A landscape with many peaks, sampled at points; each row gives a point and its height.
A climber steps from a point to the highest of its 2 nearest points, and stops where none of them is higher. Distance is the straight distance between rows; heights are no part of it.
bem h=277: [132 100 110 202  97  87 163 126 173 123 181 108 100 156  86  90 147 132
 104 133]
giba h=410: [ 96 161 100 166 100  89  78 137 167 108 122 115 130 119 141 110 151 119
 100 131]
gid h=299: [102 104  69  96 168 189  82 127 146 121 103 108 147 142 157 111 164 110
 116 103]
Luvu h=519: [146 153 136  87  70 157 180 134 129 169 164 142 103 135 147  99 138 132
 160 137]
Ror h=360: [ 99 118 162 128 157  92  99 110 107 112 146 109 126 150 153  90 111 123
 119 118]
rufun h=450: [114 135  90 193 108 109 177 103  97  90 182 134  86 127 117 103 157 120
 106 112]
vunu h=421: [137 143 150 122 152 170 125 126 167 130 126 148 136  94 136 166 156  53
 100 124]
gono h=359: [119 103 165  85  85 151 170 144 115 150  81 145 147 168 115 123 103 137
 149 126]
vovif h=278: [148 114 104  41 138  98 148 157  68 147 121  74 131 117 102 138  81 186
 155 126]
lito h=418: [166 140  97  88 136 168  70 163 111 137  90 120 157 138 158 186 115  87
 141  74]
Riteb h=275: [140  74 143 135 143 112 126 173 184 113 108 155  88 129 121 147  91 147
 131  96]
nen h=89: [119 165 121 142  68 116 154 143 143 139  94 177 104 151 130 129 155  92
 102 119]
nopam h=211: [123 143 132 125 205 137  94 118 156 109 152 111 171  99 145 129 157  39
  38 133]
fina h=327: [134 134  74 135 110 128  75  78 114 130 179  98 141  98 124 108 168 115
 152 173]
momid h=236: [134 155 192  95 176 124 159 132 173 134 118 186 109  93 154 121  92 115
  86 163]
mab h=214: [107 130 122  80 139  91 127 164 140 111 115 117 126 114 130 121 115 214
 168 127]
Miru h=363: [121 145  77 164 120 153 119 111 130  98 183 143 116 110 165 163 185 127
 137 107]
pabu h=378: [108 113 102  35  79 221 126 132 116 113 106  81 154 135 151 137 116 123
 138 126]
dut h=336: [ 99 149 138 166  97  99 127 113 150  61 165 128 107 128 130  81 146 168
 161 148]
Sivez h=513: [144 134 113 146 134 121 179 132  81 135 112 189  94 105  91 146  95 141
 144 126]
seru h=585: [ 98 144 161 121 162  80 105 107 150  91  98 141 144  81 116 116  93  85
  86 159]
zaf h=322: [132 116 122  84 113 144 127 157 133 110 171 122 115 150 176 166 105 122
 119  97]
vorir h=477: [126 176 129  77 101  81 125 156 155 102 132 162  68 138 150 113 126 136
 130 163]
dep h=532: [113 158 140  82 176 100 116 117 104  92  93 156 130  94 141 116 103  76
  86 131]
rol h=430: [119 156 143 112 118  62 145 141 138 141 113 174 134 147 117 122 105 194
 145 209]
gunus h=179: [164 126  80 112  74 151 153 143  86 123 188 117 131 213 121 125 132  98
 154 136]
gif h=255: [141 129 155 219  86 112 153 116 154 136 146  99  83 128  73  81 146 132
 105 167]
fulas h=590: [126  91 139 151 126 175  92 110 111 113 119 121 143 104 149 117 110 121
 138  89]
kogel h=459: [156 180 108 104 143 157 129 128 118 158 128 148 143  89 136 165 139  66
 118 100]
detuk h=191: [128 153  90 144  99  80 171 160 132 151 138 126 116 182  91  44 120 126
 137 127]
kiku h=323: [131 109  91  69  85 123 157 135 123 105 175 150 118 157  95 186 144 114
 143 153]
fizuk h=385: [162 110 169  97 140 127 136 134 100 134 126 168 109  77 112 152  34 142
 151 171]
Pir h=559: [143 134 100 158  67 166 165 123 135 172 195 130 110 137 125  84 140 119
 146 113]
ladi h=303: [137 104 144 139 128 101 109 116 193  76 107 120  88 116  86 125 145 117
 148 192]
bek h=256: [ 96 106 123 192 116  91 137 110 157 114 182 104 114 102 105 105 138 154
  86 127]
Pum h=432: [135  82  83 146 121 128 127 161 148 140  92 125 109 149  79 125 146 160
 176  84]
Zagu h=580: [171 138 133 117 122 150 128 140 108 158  67 140  98 126 129 126 105  73
 140  84]
tumel h=348: [102 150 137 134 156 135 126 128  96 142 100 155 203 156 184 153 151 141
 129  80]
parip h=394: [104 136  96 130 182 127 116 105  92 124 143 126 145  89 127 146 169 121
 119 123]
fetud h=476: [125 120 161  66 136 198 114 110 124 124 121 110 155  99 160 153 137 129
 179 128]
vefu h=279: [163 155 107  60 105 135 148 135  83 183 158  98 126 117 124 146 109 131
 136 134]
ruze h=285: [143 167 107  31 122 107 126 160 111 116 128 137 104 106 138 199 112 131
 136 152]
Zor h=420: [157 130 142 118 153 119 148 147  75 104 109 135 100 140 111 137 140 180
 211 144]
kuper h=444: [114 144 148 175 126 108 106 102 152 132  74  95 136 151 105 116 168  72
  97 164]
linu h=308: [159  81 126  77 118 120 123 154  96 125 163  98 117 168 152 165  67 140
 119 101]
Sevab h=504: [151 118 111 157  65 140 153 107 134 147 212 137 130 132 116 139 135 129
 161 147]
sazab h=294: [143  96 170  79 130 139 135 129  77 133 158 104 138 125 174 136  60 151
 131  90]
kizur h=234: [164 156 165  47 129 131 129 106 105 146 142 110 108 164 165 134 123  97
 138 171]
Dafeg h=443: [123 141  90  83  90 157  88 113  95 154 134  75 176 197 176 116 142 150
 141 149]
korif h=126: [138 128 197 218 167 144  95  92 121 110  98  94 125 106 135 123 160 123
 127 122]
zik h=340: [115 104 123  90 112 158 162 107 140 138 154 148 101  97 122 128 156  89
 118 132]
vebu h=474: [ 85 129 130 153 135 157  89 104 166 128  95 100 191  91 129 137 155 116
 111 119]
gedu h=379: [134  82 110 107 151 118 101 116  77 128 156 108 119 160  95 131 120 130
 156 122]
rek h=425: [166 168 147 143 125  87 140 157 128 126  87 186  72 139 132  94  87 144
 153 176]
kopim h=212: [127 115  95  99 105 146 132  98  98 167 159 122 126 192 153  80 126  75
  98 132]
toruf h=442: [118 123 154  88 118 159 106 117 129 127 101 109 167 126 110 147 158 147
 196 161]
mek h=423: [ 81 107 135 192 117 164  77 111 170  71  92 102 166 100 116 144 151  87
  83 133]
dalam h=270: [154  95 128  66 143  92 144 178 111 138 106 106 130 137  94 158  49 218
 141 132]
kurir h=398: [158 142 114 150 115  81 123 118  76 149 133 114 134 112  81  78 121 151
 182 134]
vovir h=406: [122 108 180  92 117 145 160 119 110 121 120 163 135  80 119 147  65 113
 148 151]
pomob h=478: [153  97  92 192 114 138 109 149 121 144  84 113 131 162 107 130 146 114
 171  77]
ruz h=198: [121 145 169 198 105 140 161 123 122 133 101  68  93  78  52 141 150 132
  53 167]
Lasuz h=353: [ 91 167 161 166  90 119 149 107 135  72 116 139 104  98 132 101 165 131
 146 156]
Ruve h=51: [131  70 143  66 146 165 105 148 158 156 128  90 145 139 159 134 102 146
 128  80]
fub h=528: [124 172  66 114 108 194 100 115 108 154  86 123 169  96 154 110 153 101
 126 108]
Zarad h=226: [122 173 194 130 136 111 139 104 170 139 149 145 106  65 164 102 112 118
  96 153]
Bunok h=377: [ 87 104  99 187 100 177 103 100 143  79 128 109 128 128 139 139 156 105
 102 129]
lavu h=382: [ 89 141 176 108 189 109 139  98  95 109 138 127 164 143 193 109 134 120
 114 122]
Kaz h=219: [130 109 198 189 123 137 154 112 163 145  98 117  99  64 121 104  87 114
 117 127]
luf h=204: [122 104 146 149 114 123 134 118 110 196 120 126 178  94 118 106  90 138
 126  88]
fubon h=455: [185 165 102 170 107  78 128 155 146 133 124 133 119 195  93 105 152 149
 178 133]
lev h=269: [137 115 107 195 127 109 138 125 119  96 133 135  91 200 108 154 176 108
 104 124]
Led h=601: [152 111 143  34 162 123 138 134  93 140 129  95 142 166 121 192 115 143
 138 142]
kud h=295: [136 102 130 149 163 112 140 138 122 126 146 158  97 183 132 161 149  94
  73 114]
pumut h=364: [161 147 117 130 106 181 112 135 145 152 135 129 132 156 165 154 160 101
 151  90]
fos h=449: [176 151 118 107 120  83 127 163 133  97 133 160  56 155 131 106  80 132
 161 174]
vetez h=71: [105 134 125 224  94 155 142 141 157 148 118 127 122  99 136 147 162 136
  93  78]
Bez h=529: [156 122 121 182 140 137 126 135 104 136  80 127 103 120 113 132 132 101
 143  67]
lif h=195: [123 130 177 127 170 107 157 129 111 174 105 158 175  96 121 127  79 132
 107  94]
Galut h=473: [124 115  74 130 120 109 140 152  70  70 151 125 131 172 107  83 112 153
 174  92]
dopi h=427: [132 132 184 105 146 188 163 131 109 110 112 166 137 152 172 155 156 124
 161 110]
ged h=273: [150  97  83 121 113 206  94  80 149 186 158  93 134 108 148  98 141  89
  86 121]
mal h=328: [ 78 130 122 108 100 168 144 129 153 155 133 142 162 161 156 114 152 104
  86 115]
zano h=246: [141 129 174 104 194 114 123 151 169  99 122 180  90 106 169 106  79 144
 103 151]
viti h=261: [123 104 111  91 124  72 167 139  82 122 132 147 125 182  60 105 112 142
 140 175]
Kepaf h=489: [144 147 133  76 154  93 132 116 101 135 121 142 106 100 115 130  82  88
 104 168]
saman h=264: [ 87 108 126 118 176 134  92 126 162 116 129 136 171 177 161 156 159 106
  83 104]
Nat h=399: [109 131 150 149 147 108 151 134 119  79 105 172 104 139 110 121 148 181
 175 149]
musav h=374: [143 147  96 143 102 113 115  81  96 133 173  88 131 137 101  76 149 132
 182 161]
lesig h=232: [ 66 120  65 127  97 122 132 126  87  98 104 125 160 118  86  90 148 134
 152 115]
bire h=454: [121 158 157  82 129  94 148 124 114 144 108 169 142 136 109 145 105 134
 122 190]
rapun h=110: [159 172 140 109 181 119 138 157 137 153 102 169 190  67 117 186  98 112
 102 128]
fuv h=390: [183 142 110  95 118 160  86 159 123 159 130 104 131 141 168 180 141 136
 165  89]
seso h=384: [116 129 119  79 137 106 100 124 115 114 160  95 115 151 164  81 115 141
 133 126]
Zir h=416: [147 110 101 110 133 104 117 119 102 106 186  97 112 146 114  94 118 134
 168 151]
guz h=288: [ 82  65 156 127 176 134 119 111 178 102 119 129 158 160 129 148 154 144
 117 120]
dulil h=187: [114 139 204 153 158 127 149 117 120 160 116 144 183  99 154 106  95  87
  80 108]
dek h=262: [166 108 137  78 100 104 159 152 144 144 163 114 102 213  95  90 118 132
 153 174]
zenem h=77: [ 99 120 116 187  91 131 163 153 193 119 125 155  91  90  93 164 160 139
 110 103]
Lisus h=165: [156 151  76  90  83 130 127 162 109 112 164  71 132 212 134 126 144 156
 180 140]
seb h=526: [110  62 151 113 143 158 125 133  99  80 128 131 138 133 139 128  92 159
 172  85]
zoze h=419: [107 137  58  93 136 155  95 123  93 158 144 103 199 117 161 168 125 144
 106 104]
vus h=552: [110  75 141  59 187 135 122 131  97 115 122 112 159 154 124 182 118 151
 136 121]
fitig h=510: [158 111 107 154 132 106 138 168  84 108 134 140  94 144 110 106  89 162
 177  79]
kul h=578: [148 135 119 223 126 112 141  96 119 133 166 109  88  91  81 160 173 135
 108 166]
mogim h=313: [109  87 138 127 148 109 109 133 152  95 162 150 131 157 144 157 132 173
 125 118]
Tagiz h=150: [131 170 145 206 166  77  92 130 150 122 110  94 128  61 131 130 134 139
  72  98]
Lelig h=175: [108 169 152 164 137 114 109  93 116 147 153 124 167  97 153 127 122  87
  69 131]
tegar h=653: [199 128 155 104 125 132 116 118 108 188 110 130 123 118 100 142  99  74
 149 127]
Meniz h=392: [137 115 140 201 142 113 162 126 148  65 134 150  46 113 101 116 111 149
 134 179]
sor h=335: [120 130 118 110 130 137 123 131 115  83 184 157 109 131 169 158 136 124
 137 116]
Res h=276: [152 130 124  75 135  75 165 149 143 126 129 143  94 197  89  98 125 133
 125 193]
nuran h=329: [115  95  80 154  91 164  87 115 151 112 166  98 153 152 140 119 150 128
 134 116]
mekuv h=376: [ 83 141 143 127 120  97 141 119 174 148 123 150 148 102 122 129 150 124
  87 155]
Vuk h=343: [ 97 143 146  74 134 158 164 135 155 138 153 162 168 135 161 155 145 101
  85 126]
Nefom h=356: [ 90 122 190 188 199 105 148 109 127  80 111 141 124 113 134 138 138 152
  82 135]
Dase h=161: [131 160 144 200 158 110  91 121 142 106 133 128 159 101 157 149 115  97
  69 100]
purot h=97: [104 184 148 134 142 107 128 143 150 133  37 158 162  82 127 141 121 104
 126 115]
pidi h=332: [165 106 165 109 175 137 148 137 154 127 137 183  74 108 127 145 115 169
 152 184]
papuz h=239: [ 98 103 115 148 106  88 128 110 145 138 186 123 134 123 123  77 103 146
  79 124]
tidar h=196: [129 118  67  70  84 161 128 126 111 124 182  97 109 199 135  69 149  89
 131 146]
Sif h=208: [123 149  88  67 111  58 133 184 133 124 133 103 114 149 126 102 114 204
 157 130]
taf h=517: [109 122 106  84 130 208 108 105 130 114 154 124 170  82 145 150 142 120
 160 131]
vizop h=94: [ 92 180 146 146 129 107 154 137 139 134  48 180 134 131 131 149 145  77
 101 115]
lala h=84: [127 127 121 168  91 118 147 155 169 120  88 181 103 153 109 178 150 113
 122 130]
degi h=307: [116 139 127 128 157 134 147 116  71 149 145 134 126 125 176  99 139 137
 119  59]
saze h=431: [160 183 149 105 118 140 136 141 100 148 127 149 132  94 164 163 110 128
 154 118]
Lel h=375: [ 92 103  91 149 112 140 119 151 157 124 100 118 112 166 132 104 168 107
 110  84]
zetu h=342: [112 130 134  81 101 126 173 146 135 109 133 193 113 152 120 199 119 114
 107 151]
Pog h=274: [141  96 100 165 129 145 133  85  76 181 163  96 143 168 129  84 168 128
 141 116]
lalu h=665: [143 131 133  63 165 112 144 124 112 178 128 104 151 160 128 153 164 142
 140 144]
tife h=498: [131 167 141 101  75 118 154 128 156 123 147 165  70 141 161  88 149  93
 149 154]
Gizis h=424: [ 99 108  89  86 136 141  80 138 131 106 110 125 166  82 109 169 110  87
 126 117]
sotep h=297: [118 105 156 174 140 124 146 132 163 134 132 148 112 137 136 168 118 108
  55  98]
gafov h=522: [156 129 125 137 153  87 112 145 138 151 111 124 128 194 111 128 167 167
 170 141]
Roteg h=162: [ 99 167 135 200 131 130  84  80 108 139 130  79 161 100 147 100 147  97
  71 158]
Laf h=417: [ 97 150  81 191  94 150 163 114 114  80 159 123  92 160 141  79 180 127
 126 113]
fet h=428: [113 134 145  99 121 119 148  97  98 154 135 154 164  71 106 156 101 137
 133 166]
bekur h=224: [137 139 130  68 136 155 130 101  79 174 153 109 126 172 177 114 145  89
 101 126]
muk h=60: [ 75  84 148 134 144 150 134 142 180 110 131 123 123  95 144 100 125 142
  98  62]
Gebe h=511: [142 142  96  99  73 127  87 126 157 179 142 112 150 133 109 116 126 109
 140 141]
tefut h=422: [117 150 126  79 192 144 116 140  90 102 116 138 158 102 156 165 157 128
 143 108]
dor h=333: [144  65 103 157 160  94  94 118 101 104 148 137 117 166 111 153 112 107
 109 109]
nusen h=506: [112  85 104  52 161 147 123 110  85 137 152  88 153 110 137 137 130 165
 126 121]
pil h=464: [121 144 132  86 178 113 143 174  82 107 112 149 162 117 133 193  73 157
 116  96]
Lopi h=409: [116 118 109 160  74  91 123 159 141  85 128 137 138 166 103 116 118 153
 156 119]
Toli h=354: [ 92 126 150  94 135 110 190 129 161 141 146 194 131 148 131 155 158 133
  92 155]
Bes h=491: [130 188 105  94 139 152 107 132 129 173 105 120 150  92 161 107 145  93
 117  94]
Tozem h=351: [132 113 125  82  87 161 149 165  88 141 105  90 142 180 137  97 119 156
 172 105]
gisa h=381: [137 117 147 128  83 116 138 143 136 126 111 160 127 178 108 115  93 136
 143 133]
rezin h=465: [ 97 154 140 163  67 151 108  82 113 136  87 106 147  92 133  78 131 103
 133 137]
pif h=362: [168 136 161  95 152 109 127 178 128 131 113 157  97 102 145 149  29 189
 137 155]
Kob h=302: [128 104 143 176 172 106 148  85  83 167 165 103 118 132 125  97 169 150
 136 127]
ritan h=368: [111 113 122 172 117 136 124  97 127 101 130 113 132 153  91 121 185 141
 158 158]
kol h=380: [ 95 143 157 189 161  78 128 107 101  75  84 156 104 140 120 136 148 142
 125 152]
nagog h=602: [126 157 128  72 175  73 109 141 127 153 106 109 149 167 136 154 153 175
 145 148]
Zubak h=508: [126 146 107 175 144  97 145 111 134 118 145 141  86  59  91 163 155 126
 109 153]
pedip h=56: [120  99 154  85 161 160 120 141 163 139 150 124 107  89 171 104 110 125
 113  66]
roze h=244: [107 117  88 123 113  83 126 120  80 123 118 133 168 152  67 124 137 139
 145 155]
kirur h=523: [119 124 124 125 139 151 115 107 142 166 109 120 204  91 102 166 160 134
 129 128]
Putu h=286: [173 147 135  78 105  93 158 155  59 127 119  67 119 152 135 138  44 174
 150 135]
nem h=222: [ 71 114  79  97 119 116 128 147 130 119 123 124 145 111 104 102 146 176
 155 112]
Luda h=483: [148 115 133 198 152 142 145 128 115 134 112 148 100 112  95 162 165 141
 160 108]
serig h=557: [148 120 102 174  95 108 142 144  78 102 112 159  86 103  75 129  91 123
 168  96]
lani h=213: [ 85 128 119 134 120 131 131 120 129 151  90 132 160  53 125  93 114 136
 125  85]
bon h=235: [161 101 158 187 111 138 142 101 160 157 104 110  93 105  78  94 126 110
 135 152]
senaz h=573: [102 146  97 111 113 203 122 103 115 167 116 129 186  77 130 137 159 120
 135 124]
susav h=245: [164 112 158  62 115 127 124 123 136 133 152 101  83 189 142 120 109 112
 148 164]
vusep h=453: [130 165 129 139 155 126 110 129 175 160 115 103 120  58 147  94 156  96
  90 113]
kivi h=582: [121 124 177 153 129  98 109 124 146 104  36 129 112 124  92 111 102 116
 149 151]
fazef h=466: [143 120  89 120 140 147  78 135 127 127  73 117 153  96 104 160 136  82
 134  88]
som h=400: [111 110  97 139 124 102 124 175 164 114  82 129  90 149  85  95 159 125
 136  88]
pes h=577: [156 128 131  98  89 143 113 127 146 170 108 114 133  97  95 150 112  94
 153 149]
Risom h=301: [159 146  91  72 113 107 111 154 130 102 179 140  75 127 117 184 131 129
 139 171]
potuk h=112: [156 127 173 163 197 121 103  88 126 133 124 120 100 118 120 128 137 121
 127 137]
nuvu h=414: [147 173 135  95 119 126 145 169 106 115  90 170 116 107 175 171  95 124
 135  86]
menud h=290: [124  99  82 122  64 192  93 113 137 125 182  99 152 162 167  89 110 158
 136 102]
ruves h=404: [164 166 132 163 105  78 151 134 110 144 107 149  77 135  77  82  79 124
 156 174]
zag h=65: [ 75 130 131 178 140 120 111 140 164 139 112 122 137  97 163 129 141 148
  85  66]
tul h=339: [172 131 111  84 110  92 106 184 134 138 115 147  96 114 109 155  35 132
 119 155]
Viki h=426: [146  94 129 165 136 123 158 129 140  39 160 145  72 139  82 104 125 152
 176 133]
kezum h=492: [108  97 125  91 131 136 117 172 102  87 108 132 146 119 138 165  74 158
 126  62]
bapi h=403: [118 147 130 144 101  77 154 117 173 136 113 160 110 120  96 117 138 145
 123 205]
fesu h=103: [167 208 148 137 171  97 119 158 138 146  82 152 159  65 119 146 106  91
 106 132]
vero h=383: [134 117  99  98  66 167 114 101  95 139 158  96 163 112 110 117 104 153
 192 128]
Bove h=263: [142  62 109 125  84 186 123 109 105 135 164  81 135 154 145  61 104 106
 151 117]
tob h=357: [102 143 143 152 147  95 121 125 104 113  87 150 168 144 144 144 140 137
 129 112]
rulik h=461: [117  82 108  85 132 167 123 121 121 112 135 128 150  90  88 168 106 115
 153 132]
rida h=448: [161 120 170 116 166 142 157 130  95 111  99 169 107 152 132 172 130 139
 162 118]
nibuf h=369: [136 147 178 196 103 123 162 124 157  85  93 156  75  99 105  98 124 146
 156 173]
Muku h=337: [ 88 114 165 179 191 118 147  97  99 120 107 108 123  86 109  94 151 129
  84 125]
Dabu h=243: [ 95 120 135 156 199 199 122 106 149  96 145 116 194 119 167 153 194 131
 100 110]
Zeguf h=509: [131 104 156 142 141 112  73 104 138 132  73 105 149 146 110 110 122 104
 131 135]
murun h=347: [ 89 115  86 141 112 157 108 137 129 163 103 122 173 181 169  99 143 131
  98  83]
pob h=445: [111 142 141  81 186 122 155 157 109 120 136 161 160  94 127 190 131 149
 131  95]
kesem h=293: [146 124 161 103 142 130 131 136  55 150 140 114 113 150 161  98  85 141
 144  84]
kilez h=324: [ 90 106 146  92 127 197 146 101 148 127 179 139 115 110 176  93 143  80
 115 140]
Vikul h=490: [137 145 136  98  77 153 115 121 103 145 158 110 153 190 176 175 145 130
 161 151]
Bir h=497: [135 117 123 205  84 151 158  91 112 137 188 122  84 124 122  93 136  91
 108 104]
duz h=259: [130  94 177 128 176 111 100 138 172 102 107 152  92 124 142 111 103 132
 110 116]
geg h=452: [121 155 110 136  92 103  77 121 154 143 130 125 152 144 140 153 133  99
 112 128]
Modiz h=130: [149 139 150 173 218  89 136 135 158 138  88 140 164  85  78 183 136 138
  94 147]
zemi h=525: [115 110  96 167 102 193  91 103 121 127 123  95 137  80 158  86 105 108
 111  83]
nifi h=338: [153 150 155 175 128 164 120 128 153 152 116 151 148 121 181 146 129 101
 123  76]
lored h=579: [127 139 174 174 157 120 132 125 138  82  91 195  97 104 118 160  64 125
  91 191]
Gegag h=389: [125 129 161 162 167 150 152 100 156 121 129 123 116 108 140 123 169  62
  73 135]
kab h=574: [191 150 128 130  96  91 153 166 141 151 186 153  91 183 139 132 115 160
 149 141]
sezag h=475: [160 128 119  95 130 147 181 137  88 138 131 169  87 161 128 150 124 117
 141 119]
kig h=341: [127 135 166 182 138  86 131 132 210 137 135 114  82 104 116 114 153 169
  93 165]
fise h=318: [127 133 147 125 105  94 143 119 169 123 174 131 123 126 143 106 119 169
 157 152]
sokas h=330: [112  93  75  73 129 168  62 123 142 149 101  74 156 134 137  96 147 128
 134 119]
Fes h=223: [ 85 110  91 122 127 112 108 115 149 150 143 108 145  72 126  65 112 130
  97  89]
volom h=296: [141  86 108 153 104 111 106 151 176 123 128 140  79 113 112 143  94  94
 105  85]
Manun h=440: [ 92 105  95 171  96 108 121 147 111  70 144 113 150 175 117  71 115 162
 156  93]
Zodum h=317: [161 135 109 125  92  88  97 162 159 130 116 159  99 119 117 145  76 102
 117 110]
Fitor h=345: [125 126  76 165 144 156  70  81 110 145 156  96 155  89 131 148 158  98
 107 131]
roni h=514: [169 141 108 176  77 109 156 162 171 144 167 137 109 181 106 137 162 153
 164 130]
Tolaz h=408: [123 135  68  70  71 213  98 112 102 132 109  91 171 172 183 105 121 146
 135 155]
Gorif h=321: [ 96 122 149 177 181 115 156 100  81 137 141 135 130 117 145  86 152 153
 119  98]
fitoz h=46: [115  93 142  82 123 126 106 142 170 173 153 108 163 133 145 119 108 170
 121 110]
binot h=405: [114 165 130 170 109 116 112  81 144 165 107 114 163 152 116 151 182  71
  82 175]
fabam h=358: [183 128 177 158 164 122 131 117 182 145 118 161 114 105 111 171 133 157
 143 199]
relag h=670: [126 124 168 154 167 105 125 118 126  92  72 157 120  83  90 135  87 100
 101 177]
revet h=291: [148 140 125  71  82 107 182 137  56 116 159 116 113 146 124 135  64 167
 165 151]
Bogis h=237: [113 135 103 127 196 135  97 128 133 104 152 136 193 128 156 166 157  66
  64 103]
zuk h=334: [120 113 107 149 104 125 123 106 174  89 130 118 102 148  85 130 189 100
 146 172]
Gabad h=287: [157 151 131  50 111 124 207 155  67 154 156 102  91 134 153 136 100 146
 131 119]
sala h=407: [127 103 133 127 103 159 116 110 149 102 111 101 148 172 108 135 171 147
 205 153]
Tufar h=151: [139 131  64  65  75 127  79 158 114 100 131  79 133 183 135 149 125 120
 147 149]
Vok h=200: [136 156 105 105 113  50 151 165 125 153 145 152 107 166 109  67  91 170
 138 134]
tov h=531: [166 146 142 112 113 109 142 133 106 151 183 143 121 186 167 152 145 147
 135 138]
mup h=401: [126 172 179  84 203 109 115 131 106 126 126 141 158 114 181 134 126 134
 130 131]
gul h=391: [125 150  77 103 127 186  84 142 108 152 102 124 230 150 172 168 134 136
 105  92]
rapak h=415: [131  83 109  89  71 150 126 140 116  96 140 108 142 120  76 142  99 133
 206 146]
mev h=411: [139 136 108 145 157 124 106 112 169 185 131 109 117 101 129  96 187 138
 125 114]
Pino h=370: [135 105  90 112 127 136  82 132 168 182 127  83 132 122 130  65 165 151
 156  95]
zumu h=433: [125 165 117 164 112  97 109  89  79 147  93 118 143  94 111  93 111 116
 151 118]
kuv h=319: [158 107 184 165 133 134 140 125 167 164 119 159 128 128 142 155  91 116
 110 104]
lagev h=402: [165 140 164 131 152 144  92 108 147 145 121 130 138  98 111 164 152 135
 187 171]
gunen h=42: [114 122 111  60  85 115 150 171 155 183 126 111 157 149 129 143 110 171
 120 118]
Nad h=365: [118 133 151  86 153 182 134 146 108 135 114 121 224 162 169 175 142 123
 121  96]
mezum h=300: [125 131 100 105 131 187 106  81 140 146 182 110 129  97 178  92 149  85
  87 129]
dav h=268: [118 105 110 137 169 226  89 130 156 105 119 122 180 126 177 141 167 125
  99 100]
tezo h=314: [131 101 158 101 152 116 152 145 175  94 124 178  70 153 121 128 140 131
 139 173]
fesil h=141: [123 151 141 185 208  69  87 137 140 130  90 118 154  84 111 148 131 149
 100 127]
Zom h=304: [142 132 132 102  81 103 175 133 120 131 170 151 124 113 112 114  84 177
 173 167]
ninez h=507: [145 123 152 215 147 120 159 123 130 139 100 116 104 108  66 153 184 158
 121 133]
panid h=355: [ 98 111 145 148 112 163 165  80 148 127 135 129 108  88 104 116 168 104
 107 146]
turag h=412: [ 99 159 192 104 140 171 171 106 129 138 114 145 146 120 174 112 151 119
 143 108]
Kolop h=249: [113 107 116 132 126  63 161 134  93 113 102 171 104 173  79  80 105 115
 117 157]
gegu h=373: [117 157 141 187 117  79  89 132 202 144 110  92 120 122 116 101 160 145
 103 149]
firud h=462: [113 113  43  61 118 130  96 138  99 149 170  89 156 117 127 132 129 159
 123 113]
fof h=512: [123 147 153 170 109  88 130 121 158  90 127 181  83 106 144 156  79 108
  97 161]
kupit h=361: [127 116 116  45  76 174 157 159 106 142  96  49 140 157 169 136  93 137
 134 100]
petab h=149: [ 83 154 139 227 123 173  85  80  93  92 131  68 127 100 153 116 156 101
  63 137]
Bikun h=137: [132 138 179 231 120 154 104  86 120 100 123  70 100 125 142 117 153 102
  98 140]
pedir h=120: [153 154 174 164 207 129 136 146 164 130 130 153 172  71 116 178 118 132
  90 129]
kas h=242: [139  94  95  90 116 207 134 111  88 153 145 110 142 138 166 107 114 117
 129  87]
Tuke h=393: [111 142  70 198  97 161 133 130 136  94 147 130  87 122 147 130 195 135
 136  82]
Rono h=310: [137 125 120 204 110  73 148 155 203 131 136 144  92 157  96 125 129 171
  83 140]
Keve h=207: [109 140 202 213 118 135 151 116 148 126  69  82 104  66  83 123 107 128
  74 148]
Tar h=467: [171 103 115 160 161 126 144 153 118  75 180 143  75 158  87  91  91 171
 189 107]
Bogu h=292: [138 109 134 136 157  99 163 138 152 103 135 173  74 189  95  98 125 145
 131 206]

Where does a climber stop that starts at each point below?
nen: Lelig
Bogis: Pir
bekur: senaz
sazab: Pir
Dabu: senaz
mezum: senaz
